Points on a hilly landscape, in no order, each with its height.
A ball rolls from a point to the lowest of its 2 nearest points, and stops where none of them is lower. Distance is the straight distance between rows; heights are no part of it.
Z157 h=5.58: [ 19 -14 -25  28 -27 -24  34 -10  -7 -26 -18   5   6  27   9  -3 -49  -3
  15 -15   7]
Z802 h=4.64: [ 21 -29  -6   0  -2  19 -22  -2  -6  -1  19   2 -28  14 -30  30 -10  28
 -16  -4   4]
Z351 h=4.21: [ -7 -14  20 -21   2  -2 -13  -3  31 -23 -21 -12 -36 -34 -20   8  23 -30
 -10  19 -14]
Z488 h=2.91: [-13   9 -11  13  19  50  32   9  17 -32 -26   6   0  30  29 -28   1   4
  42 -22   5]
Z822 h=4.46: [ 12  -8  18  -1 -23   1  40   0  20 -26 -33  18   8  22  21 -23  -3 -24
  41 -19  29]
Z222 h=5.23: [ -7  11 -21 -23  23  48 -11  -6  14   5 -17 -17 -19 -43  14  -9  23   2
 -19  -7  -4]
Z615 h=4.43: [-57   6  19  43   8   6 -41   1  -3  42  39  -3   3  46 -22  24  14  17
  28  -3 -13]
Z83 h=6.26: [ 35   2  32   9  -4 -11  16  -3  12   1 -47  23  31   9   5  22 -17 -12
   4 -72  15]
Z330 h=4.11: [-22 -11   5   4  -1   1 -37  -5 -11  18  24  -5 -21  21 -26  26   8  28
  -3   5 -10]
Z701 h=4.39: [-31   1  12  27   4 -17 -50  36  -6  43  31 -10  10  44   5  39  53  16
   8  18 -16]
Z503 h=1.89: [  2  11  23   9 -39 -38   3   7  12  -2  -5  -1 -27  21 -15  30   9 -20
  18   3  -8]
Z12 h=4.04: [-41  22  21  40   1  -1 -36  10  15  29  32 -18 -12  31   4  23  38  15
  24  32  -6]
Z187 h=4.38: [-53   2  24  27  12  -3 -19 -21  30 -12   1 -15 -26 -21 -13 -20  18  -6
   2  49 -22]
Z249 h=5.01: [  6 -39   8  10  -6  21   0  -8  33   3 -23  25  17  30  19  36 -22 -45
  16 -62  22]
Z459 h=5.12: [-24 -21 -22  34   7  28  17 -19 -10 -18  -5  14   9  28   8  21 -46  12
  22 -10   3]
Z587 h=4.40: [-40  20 -22  14  -2  -3  -8 -23 -26   1  32  -3  -2  33  -2  -1 -19   4
  33  28  -3]
Z747 h=4.23: [ 53  18  24 -25 -11 -28  19  15  -2  -6 -11  -5   1 -49 -33  10  -1   5
 -36 -16 -10]
Z179 h=4.77: [-37  12 -21  31   9  20   1 -23  -1 -11  16   5   1  28 -14 -10 -35  22
  39 -10  -1]
Z504 h=2.16: [ 69   0   8  15 -21  -9  36  -4  -1 -22 -14   1   3   2  24 -14 -35   0
   3 -18  35]
Z142 h=1.59: [-28 -16  -8 -19  20  35 -24  -7   1  30  -6  11   9  19 -13   5  25  23
   8 -39   2]
Z93 h=4.78: [-10 -28  16 -38   0  -6 -21  -1  12   3 -23  -3 -14 -28 -19  13  38   3
 -15  -1  -4]
Z411 h=2.56: [ 42  34 -13 -19 -13   0  38  22 -24   6  16  -3  18 -63   9  -7 -27 -11
 -34   8  15]
Z634 h=3.55: [ 22   7  -4  15   5  30  33  16   1 -18 -12 -15  -5  -9  67 -39   0  10
  -9  17  18]
Z968 h=4.79: [-52  -3  -2  31  28  -2 -50 -19 -22  28  38  13  19  38 -32  33 -18  18
   6 -21 -27]
Z791 h=5.26: [  6 -36 -18  -2   2  14 -14 -10   7  23 -27   9  26  22  15  32 -14  -8
   1 -54  19]
Z469 h=1.60: [-22 -11  -6   0 -21 -24  29  -3   0 -42  -6   4   4  34   0 -34  -9   8
  34  20   5]
Z323 h=2.39: [ -8   7   4   7   4  -6 -22  12   0   0  33 -24 -30 -22 -13  18   9   2
 -21  58 -21]
Z430 h=3.64: [-37 -25   9   7 -25  16  32  -9  30 -11   6  16   4  50 -14 -32  -4 -32
  57   2  21]
Z510 h=3.77: [ 53  27  32  -1 -20 -29  20  -2  14 -34 -20  -2  -9 -31 -26  -5 -12 -15
  -2 -12   3]
Z470 h=5.16: [-32  16 -10  27  41  16 -24 -23 -35   9  39  17   1  13 -29  22 -35  38
   7 -18 -27]
Z940 h=4.74: [-30  36 -21   0  45  40  -6 -33 -11  11  21   2   4 -43  12 -31  -8  13
  -4  18 -10]
Z426 h=3.54: [-18   1  20  16 -18  -4 -40   7  22  15  16  -6 -33  24 -20  19  42   6
   2  15  -7]
Z961 h=1.74: [ 68  16  18 -25   2  -3   1   8 -14  26   5  -3  35 -56   7 -13  -7  14
 -47 -17  20]
Z167 h=5.37: [ 39 -12  10 -40  -5 -59 -34  11  17  27  -7  -4  14  -4 -41  -9  21   8
 -27 -22 -16]
Z99 h=1.53: [-46 -16   3  -7 -15  -2 -16 -18  -8  49  16   8   5  32 -19  19  19 -14
  22 -22   5]
Z736 h=3.75: [  9  20 -18  19  19  40  28  16 -35   6   1   0  11  -6  62 -19 -15  24
 -13  13  10]
Z122 h=4.65: [-28 -20   8  -3  -1 -48 -45  40   3  46  11   1  22  55 -12  26  55  10
  -4  -1 -19]
Z355 h=5.84: [ 16 -27   3  27 -29 -25  20  -9  15 -24 -21  19   2  32  -4  33 -37 -30
  21 -38  11]
Z486 h=1.31: [-27   7  10  -4   8  28  12  -4  14 -35  -7   0 -19  11 -19  -2   0  18
  36   6 -15]
Z177 h=2.32: [-33  16  -2   4  22  32  29  -4  34 -43 -18  -2 -10  -4  -5 -40   7  -5
  39   3  -5]
Z873 h=5.49: [ 30 -24 -39 -45  22  -7 -16  17 -44  32  10  20  51  10   7  23 -18  15
 -31 -37   0]
Z523 h=2.38: [  8 -26 -12 -37   5  10 -21  11   9  18 -22   6   1  20 -21  15  31   7
  -1 -48  -8]
Z801 h=6.45: [-36 -49   7  33   8  26 -10 -15  29  -3  -3  24   6  42 -21  41 -17 -23
   3 -55  -7]
Z916 h=4.41: [ 59  17 -12   4  -7  23  30  32 -15   7 -11  -9  -3 -14  26  10 -11   6
 -22 -32  14]
Z506 h=2.45: [-21   5   9   9  17  28  -3 -14   4 -25  15  -9 -22 -21 -23 -19  -5  33
   7  25 -11]
Z739 h=1.65: [-31  11 -12  12  21   3   4 -12 -16 -29  49  -4   1 -17 -15 -43 -26  17
  -4  61 -18]
Z8 h=0.87: [-18   0 -13 -10   8  -5   1   2  -2   2  11 -20 -16 -56  -9  -2   3 -18
 -33  41 -26]
Z580 h=4.12: [ 27  22 -13 -16 -13  -2  21   3 -11   9 -35  -1   4  -8  15  20  -5  -6
  -2 -38  15]
Z255 h=6.14: [-11 -43  -3  26 -10  -8  -8 -10   7 -12  -3   7   3  34 -10  55 -36 -19
   0 -29   1]
Z308 h=3.31: [  9   7  -6   6  18  59  17  19   5 -27 -16  -4 -14  12  18   8 -14  14
  16 -18   0]
Z541 h=3.46: [-34  -6 -16 -34  34 -31 -49  -6 -22  22  18   0   6 -28 -21  -5  37  -7
 -41  29 -37]
Z934 h=4.47: [ 11  24 -31 -15  -5  -4  23 -15 -59   6   6  13   9 -21  23  -2 -21  -3
  -3  10  -2]
Z207 h=0.51: [-58 -22   8  -5  12  12 -34   3  -3  40   9  13  23  41 -40  23  18  10
  18 -33 -12]
Z889 h=3.52: [-56   7  18  34 -27 -23  12  16  12   0  17  -6   7  52  -6  -1   9 -14
  51  41   1]
Z226 h=2.79: [ 44  11  37  -6 -24 -34 -10   9  19 -21  -5  17 -30  18 -20  29   6 -35
  13 -29   5]
Z767 h=3.28: [-28  26   4  23  21  -1 -34  -8 -36  13  59   8 -11   6 -11   8  -4  26
  -6  34 -28]
Z441 h=5.45: [ 22 -38 -27 -20  21  -7 -23  16 -13  35 -23   9  44  26  15  26 -19   5
 -25 -55   8]
Z436 h=0.36: [ -8   8 -13 -13 -13  -8   5   1  -9 -13  -1 -16 -13  -5  -4  10 -10  -1
  27  30   3]
Z925 h=3.32: [-39  36  -1  38  17  -4 -24  -4  -9   2  48 -19 -24  -6  -4  -1  14  16
  -4  60 -29]
Z773 h=3.74: [ 42 -12   1  -3  10  37   2  18  13 -20 -26  11 -19  18  19  32 -13  -6
   4 -41  13]
Z505 h=2.82: [-18   1  35  30 -29 -22  -9   8  34 -16   3  -4 -39  25  -1  11  35 -21
  11  32 -21]
Z375 h=2.85: [ 39  -2 -17  11  10 -11  28   8  16 -17 -16 -15  -2 -72   3 -33 -23 -37
 -40  25   1]
Z237 h=2.96: [-40  -1   2   6 -14  12  14 -43  18  15  -8   4  -5  -5   9 -34  17 -12
  16  14   7]
Z735 h=3.34: [ -1   2 -14  -1 -10  12  26 -24  13  -4 -27  -1 -14 -16  25 -30  10 -11
   1   6   6]
Z449 h=5.19: [  4 -17 -30 -33  19   7 -19   5 -52  22  27  14  13   5 -16  23  -4  26
 -24 -11 -12]
Z267 h=3.53: [ 34   1  27 -35  -8   4  -8  -2  36 -23 -22   6 -32 -19  -5   7  20 -37
   0 -13   5]
Z176 h=1.75: [ 63  16  13  11 -22 -16  30 -14 -32   6  -1  12  12 -22  11   3 -38  14
 -15  -9  25]
Z812 h=4.42: [ 20  -9   2  -5   0   8  26  17  31 -49 -25  -9  15  10  57 -62   8 -14
  18   6  32]
Z329 h=4.82: [  3   9 -28 -26  -5  -2  -2   1 -43  19  16   2   4 -24  -1  20  -1   4
 -25   3  -6]
Z4 h=2.92: [-28  -5  21  12 -40 -23  24  18  28 -10  -7  -3  -5  48 -14  -7   4 -41
  46   9   9]
Z162 h=2.37: [-54   8   6  -1  -7  27  -2 -37   8  34  13   4  -2  14 -16  -4  14  -8
  42  -1  16]
Z138 h=3.73: [ 17   7  -6 -19 -11  -9  15  -5   2   4 -27  -7 -10 -41   8  -3   7  -3
 -13  -9   2]
Z387 h=4.19: [-21  -7   3 -35   4 -28 -33   8  -6  19   0 -17  -2 -22 -18  17  32   8
 -25  23 -26]
Z687 h=4.67: [ 51  -6 -11 -21   4  36   8  25 -12  21   4   1   0 -24  12   2  11  17
 -49 -19   9]
Z537 h=3.36: [ 59  24  26  -3 -23 -30  20   0  25 -51 -14  16 -27  15  -8 -11 -12 -33
  18 -22   8]
Z284 h=3.91: [-56  17  14  54  21 -17 -24  -2  22  -8  28 -27  -6 -12   2 -30   9  -3
  15  71 -20]
Z831 h=2.18: [ 13 -16  -3  -1  17 -10  -4 -12  11  -5 -15 -19 -13 -65 -10  -1  -6 -34
 -46  26  -3]
Z882 h=2.99: [ 32  -9  16 -37  -5  -4 -10  10  25  -4 -26  11  -9   4 -12  11  28 -13
   0 -49   6]
Z544 h=0.78: [ 23   7   4   4 -37 -37  18   3  13 -26  -9 -10 -17  10  -3  -4 -13 -18
  21  24  10]
Z74 h=2.44: [-17 -17 -21 -16  34 -11 -38  -3 -12  20  16  -8  -1 -59 -13   7  15 -26
 -58  37 -21]
Z22 h=6.01: [ 37  -2   2 -41   3 -34  -4   1 -14  36 -32  13  37 -11 -11   0  12  20
 -22 -45   4]
Z301 h=6.15: [ 51  13  35  -7  -6 -27   1  -4  -4  17 -42  14  32  -3 -22   9   3  13
 -13 -67  15]
Z807 h=3.25: [  4   2  15  20 -23 -33 -27  17  21   7  10 -36 -21 -14   1  23  27 -10
 -20  56  -8]
Z996 h=2.53: [-22  22  -3  11  19  22   0 -13 -33 -11  43   3 -16 -21 -25  -8 -22  29
 -12  32 -22]
Z647 h=2.12: [ 68  50  23   1   3  -8  29   4  -2  10  -5 -11  35 -60  -2 -14 -26  -3
 -34  -2  20]
Z293 h=4.20: [-19  18 -29  -2   7  15  30 -27 -39 -15  -4  15  11 -17  33 -31  -9  13
  -4  19  -2]
Z978 h=4.98: [-25  20 -14  -8  27  49   5 -20   4   6  -7  -7   1 -22  17 -16   2  16
  13  -4   4]
Z610 h=4.75: [ -1 -25  18  15 -12  30  36  -5  25  -5 -35  24  10  38  34  12 -12 -39
  35 -45  31]
Z833 h=3.33: [ 11  -1 -22  -2  15  37  34   4   5 -18   8 -12   3 -38  42 -50 -20  10
 -19  47  15]
Z281 h=1.14: [ 54  -5   3 -15 -15 -13   2  -7 -29  24  10  12  25 -21   6  13 -15  20
 -40 -24  21]
Z24 h=5.60: [ 28 -10 -16 -44   0 -41 -22   6 -19  29   4   5  15 -25 -26 -13  27  13
 -52 -13 -19]
Z11 h=3.98: [-62  37  -5  32  -2 -14  -6   0   7  13  32 -18   5  28  -8 -17   2  -7
  50  34 -19]
Z153 h=2.65: [-23   2  -1  13 -19 -36  -3  11   7 -19  30 -28 -14  16   1 -20  -4  -4
  25  66  -2]
Z493 h=5.82: [ -3 -13 -21 -51  11 -18 -18  -7 -21  28 -18  12  23 -20   1  -9  34  18
 -29 -21  -9]
Z661 h=3.00: [ 25  -3 -11 -16  -3  18  43  16 -13  -8  18  -2  12 -53  12 -18 -29  -1
 -26  42  17]
Z241 h=4.89: [ -8 -10  20 -29 -13 -61 -50  38  12  42   0 -21  10  19 -15  10  58   2
 -13  16 -15]
Z170 h=3.97: [-12   8 -29  12  12  23  36  -5 -24 -25  -5   2  20  18  48 -35 -17  19
  21   8  13]
Z259 h=1.79: [-23 -12 -14  -3  -8 -24   5  -6   7 -26   0 -22  -4 -24   2 -29  -9 -19
   6  56  -3]
Z288 h=5.38: [  1 -21 -28  34  -5  19  38   1   5 -32 -20  11  12  50  28  -9 -38  12
  18 -26  10]
Z679 h=5.15: [ 23  -3  34 -17 -17 -59 -38  22  14  24  -8 -14  12  18 -40  20  34  -3
  -2 -14  -7]
Z250 h=4.05: [ 59   5  28  11   4  21  15  27   4 -20 -27   6  -7  13  59  10 -15   1
  -4 -27  31]
Z569 h=0.49: [-36  -1 -19  12  -1 -13  17 -10 -13 -43  22 -13   5  16 -11 -50 -18  25
  20  39  -1]
Z80 h=4.48: [ -3  13 -26 -11  22  37   9 -27 -37   3  30   6   0 -46  35 -25  -2   2
 -28  29  -9]
Z966 h=4.24: [ 29   2  20  -5 -10  25  24   9  22 -21 -34  12  -5   8  56 -19   8 -11
  21 -13  27]
Z13 h=5.00: [ 46 -17  -6 -15  -2  38  -3   9   1 -15  -2   4 -36  -7  -7   7  14  15
 -23 -14   4]

Where does a ball stop that starts at each point below?
Z916: Z207
Z255: Z4
Z441: Z486
Z83: Z207
Z873: Z281
Z801: Z486
Z978: Z281
Z812: Z281
Z747: Z207

Call two points neighbours if one is among the 2 nearest of the other. Go from one point of each pair to the other, from neighbour to neighbour, staying as low as possible. Name the highest point that can't be avoided.
Z207 / Z486: Z747
Z436 / Z486: Z996
Z436 / Z569: Z469
Z281 / Z8: Z661
